Each row is a point on a landscape with many peaks, with its height.
From any point a climber takes the steepest step (rise divided by distance) to one of its 2 nearest points. It stops when none of these is higher. Distance is the straight distance between rows; heights are no part of it.
z_485: [ 17 -34  13 -12 -34 -13 -16  -5 -17 -14   0  -5  20  -9  19   6 -16  -2
  -4  33 -41  11   9  -7 -19  19]  h=418
z_408: [-29 -20  10 -12 -30   4  12  28  16  32  -8   6 -14   0 -12  -2 -18  13
 -17  17  12   0  -5  34  -5  -6]  h=238
z_289: [  6 -35 -15  15 -14  -2 -37  19 -36  -3   9  -9   5 -13 -18  38   5  10
 -12   9 -20   9   0  13 -10   8]  h=524
z_161: [-16  12 -10  -8  14  -1  -4  17  27 -11  -4 -11 -26  14 -11 -14 -16 -18
  13 -12   6  -7 -31 -12 -21  -3]  h=183
z_278: [ 17  20  11   0   2   6  45  10 -15  23 -20  12  -7 -11  -1 -13 -29  18
  -9  13  23  26  -9  -8  11 -10]  h=343
z_503: [ -8 -17  15 -22 -32 -10 -32  15   9   1 -19   5 -10  -3  -9 -14 -22  -5
  -7  16 -14  19 -30   3 -55  -9]  h=260
z_803: [-41  18  -3 -23 -10 -34   0 -10  -5  13  20  14 -20  16  -5  24 -28   3
  -8   4 -32  14 -11  12 -23 -20]  h=358
z_49: [-23  17  -3  -6  -4  14 -10 -28  34  -9 -20   1 -14   4  -4 -11  11   4
   5   6  16   8  15 -36  14 -20]  h=390
z_878: [ 14   3  -2  -1  28   9  -1   3 -22  23 -42  -3   8   3 -20  -8  20  18
 -10 -14  -3 -16   2  25   2   0]  h=4
z_817: [ 28  17   8   5  41   0   9 -24 -19 -21  -1  -4  23 -11  19 -27  26 -13
  21 -16  -6  -2  -2 -25  14  15]  h=302
z_343: [ -9  -7 -13 -17   2 -11   8 -19  -9 -11  30  -7   9  11   4  19 -26 -10
   0  14 -48  -1  -4   7  -1  12]  h=353
z_922: [ 26  14   6  25  -6   8 -21   9 -31 -12 -20 -11  11  -8  -2  17  15  26
 -11   2   7  41  16 -45   6 -10]  h=603
z_312: [-26   0 -10 -33  -7 -38   8 -15  14  -9  33  -3  14  12  10   7 -27 -17
  12  -4 -45 -33 -24   3 -25   5]  h=327
z_515: [ 12  16 -21  -3  24  11  17  20  -2 -13   5 -23  -6   1  -7  19 -36  16
   7  -7   6   8 -35 -23  -2  18]  h=147
z_380: [ -8  -2   5  -9 -23   1  31   9   5  31  -6   9 -24 -15  -4  -5 -37   6
 -16  35  15  26   1   2   0 -10]  h=287
z_149: [  5   9 -15 -18  20  17  19  -7  25  -3 -34  -9  -3  -8  -2 -37   0   6
  14  -2   4 -25 -11  -4   1  14]  h=155
z_742: [ 10  -2  31 -11  -5  -4   5 -10  22 -16 -11  -7  10  40  -6 -45   6 -17
  -1 -24   2 -20   9 -15 -38 -11]  h=214
z_355: [ 15 -13 -12  17  -6  20   8  28  -3   4  11  -2  13 -23  15  14  -8  13
   6  21  19   4  -1  -2  37  19]  h=53
z_498: [ -3  -9   0   9  33 -32 -12  -7 -21   4   6  32 -11   9 -15   3  33 -26
   6  -6 -14 -11  -4  44   8 -15]  h=80
z_164: [ -2  -1  22   6   5  -6  -9 -42  -6 -16  20   2  20  12  23 -20  35 -15
  -4  -8   0  -8  37   1  14  -8]  h=254
z_156: [-24  26 -38   9  32  -1 -18  -4  -9  -7 -17   4 -31 -15 -13  23  -1  17
   5   1 -18  13  -9 -21  -1 -16]  h=555
z_823: [ 26  10  -6  22   9 -11 -15  24 -27   0  36 -10  -9  31 -10  25   7  -1
  -6 -42  17   9 -16  10 -11   4]  h=158
z_310: [ -4 -21 -10  18 -14  29   8   9  15  -1 -11  13   9 -38  14  -9  -1  10
   5  20  39 -11  18   1  41  21]  h=30
z_586: [ 29  14   0  14  49  32   2  10  -7   6 -27   0  38 -48   6  -4  15  24
   8  -9  -2   8  -8 -26  17  29]  h=461
z_861: [ 12 -26   6 -28 -31  -1  11 -19  -7  -2  17 -10  24   3   9  12 -34  -6
 -15  39 -38  -8  13  13 -14  32]  h=386
z_973: [  5  13  19 -14 -13  30  22  -8  20  14 -15 -19  20  12  -1  -9  -6  18
 -15  -5  26  -8  21  -2  16   2]  h=66
z_816: [ 11  11  -8 -31  30  10  51  10  14  29 -24 -11  -9  -1 -10 -26  -7   9
   9  -3  15 -31 -18  10  -4  15]  h=172
z_848: [  8 -32  29   7 -44   1 -27  -8   7 -28  13  -7  21  -3  27   2   4 -15
  15  13 -16   7  22  -9 -11  17]  h=462
z_665: [  3 -20  15  20 -21  -5 -38  -6  11 -31  18  11   7 -13  35 -15  27 -35
  24  11  -4   6   4 -15   1   8]  h=507
z_439: [-16  -8   8 -21 -27  -5  31 -10  28   8  34  17  14  10  31   0 -11 -12
   7   6   8 -22  18  34   9   9]  h=114
z_409: [ -4  -7  12 -22 -22  19  37 -12  21   7  19 -10  10   5  10  -1 -12   8
 -11  23   9 -24  15   2  24  13]  h=94
z_524: [-15 -14 -18   3  -3  -4   4  -3  14 -14  19   2  -4 -12   1  17 -10 -11
  20  11 -13   1  -6  -8   6  11]  h=321
z_620: [ 14   4 -10   5  22   5   1 -14 -16 -10   3  -3   1  -4  10   1  13  -1
  15   6 -14   6  -3 -19  15   9]  h=336
z_17: [ 20  16  -8  22  10 -22   2  21 -18 -11  26   1 -25  32   2  -6  26 -24
   9 -30  23   9 -24  24  -5  -9]  h=121
z_193: [-10  -1  -3 -22   6   5  30  29  11  32 -18   9 -14  -1 -17 -19 -22  12
  -4   3  20 -16 -23  32   5  -5]  h=199
z_192: [ -2 -11  -6  -3 -27   8 -14   3  26 -30  16 -16  -6  -8  13  15 -32  -1
   9  19   0  14   5 -39 -10   8]  h=291
z_852: [-18   0  12 -14  24 -39  17  -3 -11  12  15  26   2  37  -2  -8  15 -26
   9 -14 -18 -21  -4  45  -5 -11]  h=105
z_807: [-10  19  13  -2 -22   9  10 -42   6  -1 -16  -2  -8   1  -2   0  -8   4
 -15  20  -8  34  30 -31   3 -29]  h=435
z_857: [  5   3   6  -5  32  -9  14 -48  -4 -17  21  -6  20 -10  32 -40  39 -27
  19 -12  10 -16  21 -15  28  15]  h=279
z_41: [-12 -34   0   4 -47  -8 -37  51  24  -2  23   6  -8 -25   7  18  -8  -2
   4   0  19  -8 -21  27 -23   4]  h=320
z_804: [  5  -1 -26  -9   8   6  26  16 -24   9  14 -16  -3 -10 -11  34 -45  20
  -3  14 -16  -1 -24  -3  10  17]  h=123
z_358: [  7  -2  15  -2 -25  15  13 -33  15  -2 -20  -5  17 -17  17  -8  -9   9
  -7  34   4  18  43 -28  31  -1]  h=495
z_325: [  6 -24  10  -8 -36  26  -3  -9  13   3 -19  -7  25 -18   4   9 -10  27
 -18  39   3   6  35 -17  11   6]  h=557
z_827: [  2   9 -20   5  42 -11  -9  -6 -34  14  -7  13   4  -4 -14  15  27   1
 -14 -14 -20   2   2  31  20 -11]  h=46
z_767: [-22  19  -6  18  -1 -21 -26  -4   2  -7  33   3 -16  26 -10  25  24 -16
   0 -36  -1 -10   7  15  -9 -24]  h=271
z_795: [-18 -22  11 -18 -40 -11 -29  25  27   4   2   9 -24 -16  14   9 -19  -6
   0  12   8   9 -33   7 -42   3]  h=282
z_465: [ 19 -30   3  13  10   5 -24   5  10 -25  -4   7   7 -19  14 -37  27 -28
  28  -4   0 -12 -13   1   0  11]  h=465
z_121: [  4  38 -20  -9  24   9  14  18 -10  -9 -11 -10 -29  17 -11  -5 -27   8
   3 -18   1   9 -31 -20 -19  -5]  h=166
z_347: [-19  -9 -39  16  12   1 -32   6 -18   1   1  -4 -16 -20 -19  38  -1  15
 -10  -1 -13   6  -4   3  -2   1]  h=667
z_519: [-19 -19 -23 -16  21   7 -17  16  24  17 -49  -3  -8  -8 -39 -26  17   2
  -4 -12  -1 -38 -13  24 -12   1]  h=127
z_146: [ 29  36   3   3  46  28  38   0   1   5  -9 -17  35 -29   8   7   3  22
   6 -14   5   6   2 -29  23  20]  h=579
z_933: [ 13  13 -17  26   5   0 -41  -6 -34 -26  10 -17   8   0  -3  38  25   8
  -6  -8 -17  32  11 -28   6  -4]  h=469
z_435: [-28  16   2 -13 -13 -16  19 -37  11   9  -3  14 -13  13  -2  -1 -19  -9
  -3  19 -23  24   4 -11 -10 -15]  h=394
z_66: [ 37  35   9  23  31  22  45  14 -17  17 -14  -4  11 -20  10  -8 -19  23
  -4   4  17  22 -11 -18  22   7]  h=433
z_418: [-19   1   9  -9  15 -16  24 -14  -2  13  27  -4   8  45  -9  -1  23 -10
  -8 -22  -2 -33  10  41   4  -3]  h=128
z_307: [ 16  -3  -4  30  -1 -15  -7  19 -10  -3  17  27 -27   1  13  -3  15 -24
  21  -9  22   9  -7  13   6 -10]  h=93
z_425: [ 22   4 -11  20  27 -17 -28 -16 -49 -25  14   0  -2  -7   7  28  24 -15
   7  -8 -28  22   6  -7  14   2]  h=397
z_31: [-10  -2   6   1 -11  -3   6 -29 -11  14   5  18  11   6  19  -1  24  -2
 -12   7   3  12  30   5  30 -17]  h=217
z_607: [-17  17  10  -5   7  -8  12 -12   5  10  -2 -12   8  46 -19  -8  16   5
 -21 -31  -2 -27  18  14  -6 -23]  h=162
z_361: [  1  10  11  -7  -3  -2  13 -13  22 -22   4 -22   5  20   5 -29 -22 -21
  19  -7   1 -10 -11 -27 -26  -1]  h=198
z_809: [  1 -14  18   0 -30  -7  -1  -8 -10   7   9  19   3   4  -1  -1   8  -5
  -9  15  -1   4  24  21   3  -9]  h=180
z_595: [  1 -34   5   0 -34 -12 -26  51 -26   7  17  -4 -10   1   1  26  -8   2
  -5   5   7  14 -15  21 -24  14]  h=400
z_433: [-11   0 -23  -7  26   9 -16 -10  33  -7 -39  -5 -16  -6 -27 -27  19  -3
  14 -13   0 -38  -7  -5  -4  -3]  h=142
z_703: [ 16 -12   1  32  13  -5  -4  24 -21  17  -9  25 -25 -18  10  -9  29  -6
   7  -1  40  14 -14  27  27 -10]  h=59
z_216: [ -3  14   9  16 -17   5 -12   0  33 -17  -2   9 -23   4   4  -7   7 -13
  18 -12  42  14   5 -34   6 -21]  h=351
z_107: [ 20  20  -1  23  39  24 -12  19 -17   3 -41   9  10 -45 -13  -3  20  32
  -2  -1   3  15 -12 -21  12   1]  h=414
z_604: [ 18 -14  15  15 -23  16 -15  14 -21   5 -24 -13   8 -24  -8  10  -3  28
 -17  20  11  18  15 -23   3   5]  h=556
z_685: [ -1 -22  12   1 -19  13  13   4  17   8  15  20   6   1  19 -12  21 -13
   5  -3  25 -18  25  37  17  13]  h=140
z_753: [  1   2  27 -27 -20  -1 -13  -8  13  -2 -20  -3  -3  24 -21 -22 -21  -5
 -13  -1  -9  -5   6   0 -44 -17]  h=235
z_617: [ -5   9 -13  21  -1  -2 -25  21  -3  -5  24 -16  -9  22 -15  36  20   0
 -11 -49  17  -7   0  17  -6 -11]  h=215
z_869: [-33   5 -13   8  -3 -34  -9 -11   3   8  41  21 -18  21  -4  33  -1 -17
   2 -13 -11   4  -1  25  -1 -13]  h=314
z_989: [ 21   4  13  -7  -4  25   4  -1  -2  29 -40  -8  15  10 -24 -13   6  18
 -32 -11   5  -6  12   6  -3  -1]  h=29
z_697: [-13  19  25  -1  -5  -4  -2 -34  14  -9  -9  -7   2  52  -6 -20  18  -7
 -20 -31   0  -9  25 -13 -13 -28]  h=192
z_377: [-22   2  19 -31  -6 -29  15   1  30   9  17   9  14  15  17 -29 -28 -19
  11  -5 -19 -39 -23  18 -43   0]  h=309
z_810: [ -3 -12 -21  20 -14   7  17  22 -24   4  32 -10  10 -16   4  43 -27  24
 -13  21   3   5   4   1  36  15]  h=86
z_318: [ -2  19 -25  14  40  16 -19   5  -6  -5 -41   3 -17 -29 -29  -3   2  20
  13   0   5   1 -20 -23  -3  -6]  h=491

Call two points neighbours if one is among the 2 nearest of the other. Go from one point of each pair to the other, from neighbour to neighbour, staying as high as possible. Name the lowest point that can't be avoided.
z_922 / z_665 => z_620
z_325 / z_146 => z_361
z_347 / z_146 => z_107
z_325 / z_922 => z_604

Where does a climber stop that starts at each point below?
z_753 => z_347
z_989 => z_620
z_816 => z_146
z_17 => z_325
z_310 => z_620
z_803 => z_325
z_216 => z_325
